Each row is a point on a tangle of strands that fork, close into loops and nearly touch. The rows are in no order.
In the rows, zero is written as 128.
Two points are linked if the straight distance between their rows is under 79.9. Some points are linked to none.
Q_387: [159 129 105 114 121 114 138 131  82 126 152 139 131 171 219 169  72 192
 137 133]
Q_454: [113 149 103  57 104 118  91  94 116  77 101 103 123  71  85 121  94 159
 154 140]
Q_723: [132 202 114 119 171 126 143 127 113 125 149 120 153  48 147 116 124  58
 115 151]
Q_534: [157 195  98 100 122  96 135 113 105 130 130 112 161 100 170 129  75 126
 131 154]
Q_442: [120 105 118  99  78 125  97 105 115  96 123  64 112 108 153  87  88 190
 144  97]
Q_142: [132 175 149 192 150 118 155 132  98 149 161 159 184 136 198  64 131  82
  93 138]
Q_443: [124 159 165 140 187 148 168 141 134 142 170 176 127  91 150 179 137  61
 111 150]
Q_604: [127 129 114  96  93 121 109  92 155 125  87 128 132 120  62 135 115 127
 133 139]
Q_25: [121  90 130 147 155 149 134 155  74  99 152  99 105 147 204  98 143 189
 136  93]
Q_966: [140 141 119 150 165 134 155 143  86 127 153 141 156 147 220 118 109 137
 108 123]
Q_654: [135 123 144 129 157 140 141 142 144 145 144 179 108 128  80 197 147  92
 138 165]
Q_371: [114  73 137 152  78 145 114 118 194 151  97 113 128 174  92 106 151 131
 104  74]
Q_763: [156 121  91 107 131 102  91 100  91 122  90 165  94 159  98 125 162 203
 176 161]
Q_544: [139 152 140 143 107 112 125 121 157 164 115 133 152 126  88 112 136  92
 116 131]
Q_505: [152 161 148 186  90  94 140 120 136 182 135 137 194 161 135  64 129 102
  97 113]
Q_969: [139 173  96  88 139 111 134 120 106 116 151 117 150 108 203 166  71 133
 125 143]
Q_908: [155 103 111 167 126 104 102 120 127 154 100 152 125 191 115  86 193 172
 148 125]
Q_549: [ 94  90 140  99  86 152 130 124 154 100 133  69 118 123 151 151  73 153
 117  91]
Q_38: [141 117 147 146 150 130 130 139 138 165 139 202 105 157  72 185 173 105
 141 166]
Q_689: [119  61 143 126  89 145 127 130 151 133 119  99 105 176 133 144 113 174
 117  86]
Q_875: [141 107 130 168  83 121 151 140 132 153 138 111 167 179 165  83  97 147
  91  88]
Q_335: [122  77 130 115 138 141 127 134 113 118 124 121  82 162 147 161 128 190
 150 122]
Q_867: [ 87  91 146 111 149 171 153 160 155  98 143  97 101 114 149 186 117 113
 106 103]
Q_597: [157 100 117 149 128 101 119 126 106 152 108 147 120 197 137 107 162 191
 151 131]
Q_665: [ 98 119 171 184 113 141 132 142 174 157 125 129 143 113  85  94 174  63
 102  84]
Q_986: [135 111  99 162 158 121  96 142 102 129 106 157 102 149  88  83 218 145
 163 133]
Q_501: [155 147 128 167  76 103 147 127 141 167 140 111 192 168 154  70  85 117
  88 103]
Q_344: [121 144 123 117 108 119 113 111 161 137 104 120 137  95  65 121 127  91
 126 136]
Q_678: [117 108 116 102 148 148 137 139  95  96 165 116 105 135 230 180  89 168
 133 109]
Q_655: [160 129 104 136 114 111 148 133  91 133 156 134 153 169 214 133  72 181
 120 118]
Q_411: [139 151 101  85 128 107 121 113  95 108 131 105 119 110 163 137  89 170
 153 148]
Q_904: [101  96 152 134 118 151 130 139 183 140 117 118 116 126  72 142 148  85
 108 108]
Q_739: [110 128  92  74 113 138  84  97 119  69  94  99 106  63  66 102 127 147
 155 133]
Q_112: [144 153  79 116 105 108  82  89 134 121  85 152 126 122  49  95 160 127
 155 153]
Q_45: [150 210 120 140 153 109 144 126 106 145 143 134 170  80 166  96 116  76
 115 152]
Q_761: [117 148 141 105 118 136 135 123 178 132 134 142 133  79  44 179 113  53
 116 157]
Q_175: [136 123 119 120 156 139 147 145  89 115 154 136 115 157 218 172 103 172
 132 133]
Q_530: [110 117 121 132 114 136 114 135 140 112 113  66 131  90 115  65 147 115
 115  89]
Q_180: [136  95 143 157 113 131 146 146 132 147 132 118 140 179 159 117 118 150
 107 102]
Q_960: [146 136 139 165  93 102 115 110 164 179 111 144 154 157  91  97 158 111
 121 118]
Q_203: [116 116 180 179  90 138 147 140 181 176 134 122 168 152 118 107 125  78
  81  88]
Q_446: [165 150 108 118 149  98 125 120  97 142 116 161 123 146 115 141 140 155
 156 176]
Q_679: [130  92 160 164 133 136 150 152 133 152 131 144 125 192 145 138 137 140
 117 114]
Q_88: [135 170 152 193 140 112 145 136 112 155 148 148 178 131 160  56 149  91
 111 126]
Q_493: [117 128 125 136 167 148 127 156 126 118 140 146  98  98  73 140 183  87
 136 149]
Q_482: [151 141  94 138 151 125 145 136  65 118 161 136 149 146 239 107  98 173
 120 120]
Q_16: [122 134 162 210 126 108 117 132 141 173 133 164 165 147 109  67 197  94
 127 112]
Q_363: [143 166 143 132 132 121 149 131 143 154 136 139 154 116 134 156 100  87
 109 144]
Q_545: [127 150 134 117 135 136 132 127 152 141 142 165 122  85  48 165 144  60
 129 169]
Q_313: [105 112 171 163 122 149 136 147 177 158 126 139 127 120  79 138 161  64
 103 110]
Q_730: [127  90 111  98 135 131 106 120 103 106 109 132  86 145 116 144 138 199
 167 138]
Q_776: [131 145 148 182 143 118 130 144 119 153 128 148 147 140 126  80 172 102
 121 124]
Q_827: [157 125  96 112 104  92  95  97  96 127 100 118 127 151 125  87 124 200
 154 137]
Q_905: [125 151 112  69 116 118 133 119 125 100 142 114 128 114 186 197  52 143
 133 142]
Q_899: [126  92 174 185 143 135 144 152 143 173 129 172 126 199 125 137 169 118
 117 116]
Q_43: [128 101 144 169  87 125 110 113 197 173 101 143 137 170  78 105 170 108
 107  95]
Q_210: [133 163  99  63 109 104 103  95  95  81 133  91 124  88 170 136  59 173
 156 142]
Q_593: [125 164 104  59 103 108 102  92 114  78 109  89 134  76 126 128  69 155
 147 145]
Q_970: [158 166 107 110  99 102 101  87 152 155 102 191 139 127  38 142 143  97
 145 179]
Q_506: [149 102 116 152 168 115 122 150  71 118 125 133  95 163 162  92 179 200
 164 124]
Q_668: [107 117 119 111 155 152 129 144  99  82 152  76 108  97 197 124 115 146
 124  99]
Q_572: [166 190 123 160 180  92 139 135  77 154 142 184 142 128 144 110 161 116
 148 178]
Q_395: [ 99 109 132  81 112 146 130 127 142  86 136  95 103 110 145 184  82 147
 136 121]
Q_260: [102 130 131  78 120 146 131 119 180  99 124 123 122  87  53 193  94  83
 119 149]
Q_469: [106 103 134  75  82 136  84  97 121  75 128  73 105 105 144 127  67 190
 156 101]
Q_226: [117 100 155 119 127 148 159 151 162 137 136 131 117 159 128 195 103 121
 110 123]
Q_109: [157 179 126 144 185 113 156 138  84 143 144 166 144 126 187 129 134 112
 128 166]
Q_912: [159 126  97 100 149 102 114 114  89 131 108 171  97 164 106 156 140 190
 170 178]
Q_134: [131 155 131 150 170 136 160 144 107 131 150 144 149 129 184 122 121 107
 108 135]
Q_711: [118 126 144 103 142 140 157 141 153 131 138 135 121 125 131 200  92 105
 116 141]
Q_719: [168 173  99 100  77  78 115  87 119 138 101 110 166 131 125 100  77 155
 136 151]
Q_81: [113 102 135 149 182 150 133 168 111 120 133 143  95 122 109 128 184 117
 142 129]
Q_953: [ 97  93 132  61 114 144 120 118 147  72 125 114  92 116 102 207  82 159
 143 129]
Q_51: [144 110 113 137 122 116 121 128  89 121 129  97 131 147 170  80 128 188
 137 104]
Q_225: [157 125  70 116 111 103  77  82 111 116  76 161 107 156  82  85 175 190
 177 151]
Q_931: [ 95 123 145 112 122 150 142 139 176 122 123  86 127  84 101 147 110  68
 100 112]
Q_592: [147 114 100 129 122 108 104 117  97 119 111 104 119 135 124  76 149 181
 152 123]
Q_982: [103 109 174 202 120 137 127 140 165 163 130 136 158 146 108  72 186  88
 109  90]
Q_811: [106 131 138 143 135 146 136 148 137 114 128  78 135  94 139  82 140  94
 102  91]
Q_157: [ 96  89 162 168 144 165 153 167 138 119 136  96 126 140 156 109 148 107
  94  82]
Q_224: [116 125  85  71 130 138  90 106 109  70 102 136  99  93  58 128 137 157
 162 154]
Q_741: [135 155 132 191 139 122 167 133  95 142 167 163 187 158 220  70  98 104
  86 125]
Q_360: [ 96 123 161 142 108 154 147 146 183 137 128  90 142 100 111 121 123  61
  87  88]
Q_852: [125  65 140 120 105 144 122 128 121 123 125 107  97 180 161 154 108 195
 138 102]
Q_860: [135 103 114 157 175 123 118 150  84 119 116 137  98 153 123  91 201 166
 158 128]
Q_713: [146 145  68  94 104 108  76  73 116 103  72 159 118 128  55  98 153 170
 168 158]
Q_940: [131 132 128  99  80 113 122 101 156 142 103 106 143 133  98 134  87 136
 122 130]
Q_882: [120 135 119 124 104 144 105 114 165 138 127 170 126  96  17 149 171  60
 128 157]
Q_297: [ 96  85 142 116 104 167 148 150 149 103 154  82 120 133 192 171  76 135
 100  77]
Q_499: [110  85 127 123 133 144 112 140 108 103 120  82  95 121 139  99 154 170
 141  96]
Q_858: [125 110 181 199 146 129 143 147 140 174 138 194 131 173 110 130 197 101
 132 131]
Q_10: [112  93 126 132 168 148 126 154 112 106 124 109  88 123 122 123 167 144
 138 117]
Q_564: [ 97 105 166 192 147 162 165 164 137 130 148 127 146 153 173  94 144  95
  83  90]
Q_37: [113 123 132 119 176 154 156 153 115 106 151 122 111 118 181 166 126 124
 120 125]
Q_554: [172 156  92 102  92  75 104  87  99 138 100 119 146 148 127  85 100 193
 154 151]
Q_523: [161 116 105 128 144 101 117 126  74 131 117 138 105 172 151 112 148 210
 171 148]
Q_919: [103 137 122  96  86 135 112 107 177 115  98  91 136  76  51 121 107  81
 115 123]
Q_669: [110  88 125 116 159 158 121 148  89  81 150  85  79 119 195 135 131 180
 147  99]
Q_941: [ 97  75 152  94 112 157 145 134 184 118 127 120 101 143 101 213  99 129
 117 117]
Q_421: [109  50 144 136  82 154 120 118 174 139 101  95 109 170 113 114 142 159
 107  68]
Q_406: [115  93 123 116 101 135  97 119 107  99 127  60 104 113 145  67 126 187
 143  83]
Q_591: [109 140 140 142 169 148 146 157 131 120 138 122 123  87 129 125 147  79
 119 129]
Q_71: [111 119 112 112  87 127 106 109 147 109 102  63 132  95  98  76 122 134
 126  96]
Q_352: [178 182 109 133 162  85 127 127  82 153 121 169 138 138 127 122 141 139
 159 184]
Q_728: [109 139 112  91  86 127 106 102 153 100  96  69 139  73  80  89 103 114
 124 114]
Q_485: [127 137 158 134 187 149 167 150 133 138 162 174 116 125 152 200 132  91
 113 155]
Q_524: [170 151 129 169 128  86 114 120 118 177 114 166 157 168 114  83 170 132
 143 143]
Q_257: [118 134 121 112 156 148 122 147 137 115 148 155 108  82  47 165 158  74
 130 167]
Q_146: [106 103 134 117 127 145 133 142 151 122 116 114 108 123 106 148 133 119
 123 117]
Q_317: [105 120 127  56 106 128  90 102 112  65 129 100  97  94 130 160  71 192
 169 131]
Q_204: [113 107 114  68 131 127 102 107 100  79 118 116  86 111 115 157 108 190
 170 145]
Q_122: [119 122 127 117 144 146 140 147 120 111 138  96 119 117 170 139 115 130
 121 112]
Q_736: [109 120 110  92 184 154 141 143  99  88 162 115 101 106 219 183 115 147
 130 118]
Q_222: [175 160 143 155 133  91 130 121 120 186 122 199 141 161  94 144 161 113
 148 174]
Q_962: [125 153 120  95  82 112 129 110 150 125 115  88 155 106 128 137  65 118
 117 131]
Q_721: [107 150 151 136 157 154 150 149 153 130 150 126 131  66 113 147 138  43
 104 127]
Q_823: [141  89 121 141 117 134 123 137  85 114 147 100 116 168 194  99 118 203
 137  95]
Q_33: [ 92 100 144  85 121 158 144 131 181 105 127 113 107 112  84 207  94 105
 116 129]
Q_886: [121 186 113  98 176 133 144 135 128 107 147 126 127  44 128 149 122  63
 127 157]
Q_981: [ 93  99 158 153 121 160 144 153 165 129 126  80 130 118 123 106 139  86
  92  81]
Q_787: [149 145 120 132 103 114 143 130 124 145 128 113 158 144 158 118  86 129
 112 123]
Q_388: [ 90  90 145  98 145 171 146 150 143  87 160  97  98 119 193 197  95 136
 110  94]
Q_380: [158 129 143 146 144 112 136 131 128 175 126 195 120 175 101 171 151 128
 144 165]
Q_910: [159 159 130 169 110  91 134 121 120 172 126 139 176 167 140  68 134 128
 119 127]
Q_510: [164 159 120 135 117  91 110 107 134 176 106 184 143 143  75 130 150 113
 148 173]
Q_153: [124 151 134 135 186 145 150 150 108 125 146 135 127 101 165 138 139  94
 119 140]
Q_699: [139 147 118 127  97 122 105  96 174 162 115 188 133 114  29 149 153  77
 129 161]
Q_53: [148 205 126 168 158 109 152 120  91 147 156 154 185 110 201  77 116  78
 101 145]
Q_198: [115 129  88  89 138 146  95 119 120  82 114 144 100  90  42 132 165 119
 148 166]
Q_856: [138 125 103 132 118 109  98 109 133 130  91 135 122 133  79  87 174 136
 147 134]
Q_171: [128 153 112  83  84 111 137 113 135 113 137  94 151 113 176 161  44 137
 117 121]
Q_924: [157 177 109 102 113  90 123 106 115 142 109 126 152 112 118 119  96 130
 141 166]
Q_996: [133 136 147 117 165 134 156 145 144 141 153 169 115 126 115 211 118  94
 131 165]
Q_185: [124 109 162 185 138 131 120 138 150 172 139 198 121 148  68 136 208  88
 134 130]
Q_291: [101 115 172 187 111 155 161 156 157 151 147 116 164 153 161  95 118  82
  72  89]
Q_878: [116 165 169 147 167 153 163 139 140 138 163 159 138  71 136 151 138  36
  97 140]

A piece is two or more points that can be reached from each other along the links. Count, over all rows, the pieces, the separate loops (a circle has one, a figure eight two, a Y none), the forks (points with three links) and the tips (points with one).
pieces | 6
loops | 3
forks | 8
tips | 14

A tip is a point with one link. Name the tips that can be reached along the links from each point below, in the order of the rows.
Q_53 | Q_741, Q_146, Q_886
Q_122 | Q_203, Q_931, Q_856
Q_454 | Q_411, Q_198
Q_549 | Q_867, Q_953
Q_899 | Q_524, Q_185
Q_597 | Q_908, Q_986
